Points on a hilly landscape, in no order, each with its height.
From any point a climber takes the steepest step (rise divided by distance) to one of its 2 nearest points. It stops when none of these is higher. Distance is the straight distance between rows; heights are no part of it.
gak height 518: [97,92,106,127,91,34,118,135,90,81,130,97,100,75,95,87,106,56,40,85,122,124,126]
fupa height 345: [141,103,105,70,126,61,73,96,102,102,126,114,53,135,115,67,97,63,150,123,74,145,85]
kel height 589: [54,109,120,81,128,133,147,114,91,60,83,75,126,48,107,140,105,55,104,134,92,64,160]
veziz height 117: [102,114,100,151,135,91,90,107,158,93,114,68,85,83,131,87,113,71,74,129,81,103,86]
kifa height 559: [109,119,96,65,106,133,103,89,35,134,134,116,114,116,105,139,140,146,140,106,77,79,96]
dotu height 631: [57,61,114,122,128,72,109,82,146,88,127,116,165,144,81,74,59,87,111,134,81,105,117]
gamet height 477: [39,53,151,123,164,116,135,59,118,68,102,59,105,62,130,99,90,98,113,135,83,117,123]
mosaf height 239: [83,85,92,107,120,107,122,116,115,61,87,80,160,94,50,56,87,101,95,89,100,37,117]
fugo height 463: [71,127,84,131,114,56,142,88,107,87,99,132,118,101,100,102,133,45,94,129,64,99,122]
Sene height 425: [71,46,119,121,159,80,130,66,151,76,126,67,103,73,115,76,93,122,116,128,76,129,122]
mura height 296: [172,65,132,94,97,98,34,92,109,73,108,95,113,137,123,84,99,91,143,63,84,100,53]
Nevi height 40: [133,108,128,75,164,110,79,73,98,98,104,104,84,155,69,56,120,108,146,101,117,136,76]
fivi height 180: [50,141,78,65,114,126,130,107,100,103,69,93,130,122,73,96,97,97,87,134,100,50,121]
sil height 250: [169,79,97,72,62,60,24,98,67,99,79,96,89,119,111,133,120,114,134,125,115,111,102]
gisi height 43: [112,85,93,91,101,78,63,119,73,117,107,95,155,92,98,136,140,122,130,117,119,106,158]
kif height 328: [127,155,83,93,66,96,117,95,128,135,85,109,73,99,133,132,91,108,117,123,116,123,103]
nas height 526: [64,120,138,129,98,101,127,124,125,55,89,114,123,75,103,146,119,11,45,112,135,89,85]
muf height 411: [96,118,67,143,89,136,123,130,143,124,115,86,93,129,107,74,72,76,62,101,111,103,77]
Fom height 637: [70,111,86,144,98,107,153,116,141,62,89,117,113,96,92,108,115,23,47,117,118,83,88]
zek height 318: [113,89,94,91,76,106,86,90,57,86,77,64,119,108,103,102,127,160,96,81,113,66,86]
peduk height 609: [126,103,91,105,64,123,96,87,22,133,114,117,97,105,91,151,138,176,109,109,109,103,77]
Nenu height 292: [116,108,92,131,100,98,66,113,113,132,138,121,84,155,114,67,70,41,99,110,71,120,61]
Regad height 162: [77,96,115,107,53,103,62,80,158,108,115,153,62,93,84,106,45,120,45,101,120,120,122]
Vetin height 125: [89,99,108,130,36,48,49,94,128,105,93,129,84,81,79,116,59,134,64,96,117,135,111]
ziga height 302: [107,90,74,104,34,62,75,62,67,126,88,166,93,81,89,127,95,141,106,104,105,121,124]
boza height 293: [131,104,112,108,105,90,63,105,86,129,88,96,68,110,106,72,99,106,99,66,122,137,87]
Nofoz height 393: [96,85,81,117,107,72,123,107,103,77,121,34,93,108,102,47,128,135,92,111,103,128,110]
fofo height 399: [80,123,64,137,75,37,141,87,92,99,80,152,92,82,83,98,115,67,71,108,84,117,119]
rog height 531: [58,103,95,107,121,63,124,91,125,84,129,116,125,148,102,81,104,71,86,143,74,107,120]
seso height 135: [108,137,92,127,130,65,84,104,133,106,110,86,101,65,122,127,136,95,82,144,94,89,102]
nuse height 274: [139,79,106,107,59,64,45,133,86,114,103,83,84,136,97,84,91,101,92,62,112,146,53]
Favez height 462: [41,122,90,99,129,96,144,92,74,106,96,125,124,80,100,112,138,68,102,105,63,79,130]
Vugo height 525: [37,104,150,104,136,145,135,91,67,79,97,26,109,68,130,109,89,101,114,139,77,104,130]
sosel height 71: [133,117,120,72,149,147,120,99,109,93,96,97,50,110,128,65,86,70,120,75,135,108,96]
Kas height 346: [76,121,63,114,60,64,121,73,84,128,85,167,87,82,90,130,108,109,80,113,95,120,129]
Bege height 330: [131,30,136,103,110,85,49,80,130,78,120,74,130,137,117,59,81,113,150,92,86,112,86]
buvo height 184: [91,80,71,72,90,73,129,100,102,63,131,91,149,101,99,90,122,133,102,81,68,66,112]
Banu height 479: [57,139,102,50,116,133,150,88,73,112,121,85,92,124,139,113,97,99,115,114,70,85,104]
rel height 418: [126,71,75,114,77,56,100,133,114,73,111,55,118,90,108,65,116,120,100,80,106,121,114]
nuzi height 434: [79,97,86,70,116,107,146,76,96,94,120,85,98,125,135,115,112,103,132,166,90,123,167]
Lomo height 233: [114,66,93,113,45,54,61,109,95,82,97,95,141,157,102,98,123,95,107,82,49,101,64]
Koze height 298: [115,102,99,51,105,142,91,90,45,95,59,83,98,111,73,71,103,140,126,72,111,58,87]
Nis height 215: [107,99,77,109,62,118,76,103,150,140,126,159,70,119,89,112,45,91,49,87,101,115,71]
Gilur height 183: [113,97,79,98,26,30,31,127,126,116,91,126,70,96,70,138,76,111,97,114,76,114,49]
mil height 257: [149,55,104,110,47,61,36,128,97,85,86,63,80,155,87,113,114,87,105,82,69,124,32]
korip height 10: [126,120,86,106,107,142,123,90,82,132,91,93,97,80,129,115,115,117,162,133,125,96,147]
Begi height 366: [110,132,74,97,85,109,114,122,140,120,87,92,91,134,113,79,81,91,98,106,137,110,107]
kag height 373: [101,97,121,94,139,99,99,59,114,95,111,107,66,134,141,70,102,59,148,137,80,142,109]
rem height 451: [30,112,127,135,126,140,152,119,85,51,84,61,113,103,77,68,85,56,55,129,76,73,80]
Penod height 205: [52,105,111,69,125,102,160,108,104,59,95,73,143,104,38,83,84,100,89,135,88,49,134]
zuza height 96: [74,109,133,131,62,39,89,102,100,102,109,128,116,50,73,139,81,113,46,78,131,123,122]
lun height 402: [71,85,134,68,135,113,122,65,96,98,120,91,87,129,152,94,82,78,149,127,90,136,144]
zevi height 360: [61,111,84,90,85,121,122,107,78,129,68,111,70,118,67,74,80,110,62,73,132,112,103]
deg height 374: [99,66,115,119,145,103,90,66,134,87,109,75,121,98,124,48,91,123,150,101,79,99,118]
kuvo height 191: [135,110,91,69,75,100,102,86,75,130,98,145,59,93,79,115,114,129,126,36,100,150,72]
Saro height 56: [153,88,71,112,66,127,93,110,142,102,78,82,87,95,89,76,103,135,108,43,108,96,45]
Giveg height 361: [116,82,110,86,102,128,57,121,98,97,124,68,117,144,100,80,93,126,67,74,126,62,50]
Pur height 212: [119,99,98,103,70,108,69,89,122,137,79,150,102,75,115,101,71,112,111,39,100,88,94]
zom height 405: [54,121,124,127,107,111,167,96,61,41,67,87,89,71,74,86,98,52,38,122,114,56,86]
Nedag height 217: [169,111,100,97,82,89,80,81,69,130,99,142,32,64,95,130,110,121,139,104,101,161,92]
kila height 79: [134,101,83,110,93,126,101,108,153,97,119,70,122,140,100,70,108,123,126,65,69,98,46]
sulo height 213: [131,65,80,118,37,40,38,128,126,93,91,139,122,97,84,118,86,91,70,82,89,85,78]
Tofa height 174: [106,113,108,94,101,138,100,71,108,134,73,154,60,78,138,97,68,82,114,50,98,89,91]
buza height 251: [114,91,81,114,69,64,74,103,109,108,88,137,129,71,105,105,103,111,81,60,99,87,99]
sir height 406: [87,119,85,74,79,132,128,67,61,136,70,137,51,98,78,113,94,131,99,99,140,124,119]
kab height 22: [77,103,116,97,131,145,110,102,79,125,97,76,130,89,109,119,113,113,172,132,105,101,176]
Foro height 294: [187,99,130,92,88,88,49,126,103,72,117,120,93,142,110,101,73,71,137,68,92,118,25]
labo height 452: [82,114,81,66,93,140,120,77,37,124,70,112,75,78,85,112,79,145,82,116,118,58,118]
farob height 234: [181,88,89,75,61,56,41,101,78,108,80,123,36,71,85,134,98,107,159,117,105,136,78]
zudum height 93: [88,83,71,114,137,126,112,131,142,101,66,96,88,58,91,77,110,70,67,76,126,80,122]
Gazo height 54: [151,140,129,74,148,118,104,117,110,80,104,109,88,140,90,80,85,78,140,79,135,134,79]
Goke height 53: [94,99,91,104,102,66,102,124,68,109,100,108,129,67,95,134,121,97,87,112,144,104,170]
visug height 435: [65,75,97,102,129,148,113,123,106,85,143,82,120,117,106,66,58,62,60,96,87,49,100]
luput height 516: [39,41,128,103,149,122,126,93,133,80,132,92,141,117,84,69,44,87,96,107,81,84,114]
Basu height 32: [91,96,119,98,141,124,68,96,78,118,86,86,153,97,82,115,127,129,155,127,116,78,143]
zule height 101: [86,112,107,129,139,134,105,95,138,94,85,57,74,75,150,91,121,68,100,111,101,110,101]
gibiv height 661: [50,94,119,95,135,104,117,128,107,74,96,83,123,70,115,115,117,45,79,105,119,92,157]
fudu height 295: [130,128,80,76,41,86,93,104,105,125,82,102,114,111,107,142,115,140,129,84,102,117,86]
gifaz height 570: [113,101,67,80,65,97,85,91,112,122,95,122,92,63,64,159,124,176,70,103,127,101,108]
gomit height 164: [110,125,88,111,66,36,48,118,102,143,90,109,51,91,95,115,79,92,111,133,100,148,86]
Kek height 262: [108,102,70,121,75,77,71,119,119,136,130,145,104,130,117,88,67,56,66,93,68,93,70]
Vide height 517: [58,138,99,82,116,127,131,99,41,139,114,95,113,93,102,124,122,113,119,98,66,82,110]
Tora height 145: [91,121,89,102,121,133,114,81,98,140,73,120,57,60,127,100,126,94,106,67,84,110,90]
Todod height 15: [142,80,131,36,118,123,99,64,84,65,123,83,114,131,115,106,116,134,170,91,97,100,94]
Lil height 273: [73,84,91,82,131,121,113,86,66,88,77,77,123,90,73,54,97,130,122,95,74,58,123]
Pofe height 2: [160,126,98,58,109,134,121,87,77,93,96,102,99,94,114,108,109,125,172,82,121,97,105]
Lura height 362: [47,136,112,124,84,101,155,88,30,85,66,104,106,55,73,103,79,97,57,102,97,54,108]
mefot height 489: [80,116,92,81,118,149,122,96,47,107,79,100,98,56,104,139,96,110,89,148,115,33,138]
rari height 268: [173,88,98,83,27,91,66,74,64,102,64,132,104,109,111,163,115,130,149,97,108,114,102]
nusos height 119: [76,97,66,90,118,124,125,110,123,126,75,115,65,41,87,104,118,97,59,59,95,90,103]
lupop height 321: [162,128,117,95,107,72,56,115,109,120,130,126,67,144,107,82,80,69,127,97,79,125,35]
fiz height 534: [57,121,108,79,121,152,126,105,87,80,67,97,109,48,124,167,105,67,73,135,105,46,126]
mese height 579: [81,87,129,107,133,50,120,115,97,60,129,100,120,95,77,91,118,34,60,108,129,99,145]
bufil height 72: [99,101,125,116,82,52,94,119,72,85,101,102,155,64,62,127,114,108,62,68,151,73,125]
Meva height 508: [96,100,67,160,90,126,147,132,143,84,124,113,109,94,79,101,72,35,27,104,121,85,92]
Surom height 97: [119,118,100,118,116,107,106,100,143,108,146,60,96,122,136,73,99,107,104,95,66,105,56]
vut height 488: [14,101,141,103,126,149,141,124,84,48,77,25,95,77,104,89,97,63,69,119,72,104,92]
Gima height 151: [130,125,82,126,91,45,46,111,97,135,96,94,92,75,102,132,121,108,112,151,97,117,98]
dupo height 27: [111,72,109,45,143,106,74,73,105,105,116,101,116,138,87,79,129,126,147,98,89,104,100]
kife height 337: [135,73,123,78,88,117,64,91,83,68,88,50,112,152,108,102,128,144,96,76,121,87,51]
tuzi height 86: [83,104,123,84,156,157,120,95,129,95,99,61,72,106,126,66,94,89,122,101,105,98,103]
niva height 209: [89,64,96,87,80,85,95,96,106,70,122,83,160,149,95,94,133,126,108,71,48,77,70]
telu height 325: [77,91,103,126,84,105,87,93,90,124,85,123,46,103,89,67,72,118,51,62,133,139,87]
Sadig height 647: [104,98,77,95,85,102,109,97,49,118,117,123,109,48,81,156,132,165,68,98,108,64,101]
ren height 34: [125,103,88,103,70,144,103,83,146,109,79,106,57,91,72,82,72,159,82,53,127,105,50]
lidu height 461: [122,75,75,148,87,56,107,143,129,92,140,74,101,72,105,68,92,85,58,79,90,120,94]
nes height 392: [75,107,108,84,127,141,89,131,98,122,123,88,102,118,107,89,76,93,54,73,107,57,73]

For each start below, name every point that the climber comes to, in order.
mil => nuse boza telu zevi sir labo mefot fiz kel gibiv
ren => telu zevi sir labo mefot fiz kel gibiv
dupo => Nevi Gazo sosel tuzi zule veziz seso Gima gomit Gilur sulo buza
Koze => zek kife Giveg nes visug luput dotu
mura => Bege deg Sene gamet Vugo
Saro => kila Surom veziz seso Gima gomit Gilur sulo buza
farob => sil rari fudu kif Begi muf Meva Fom
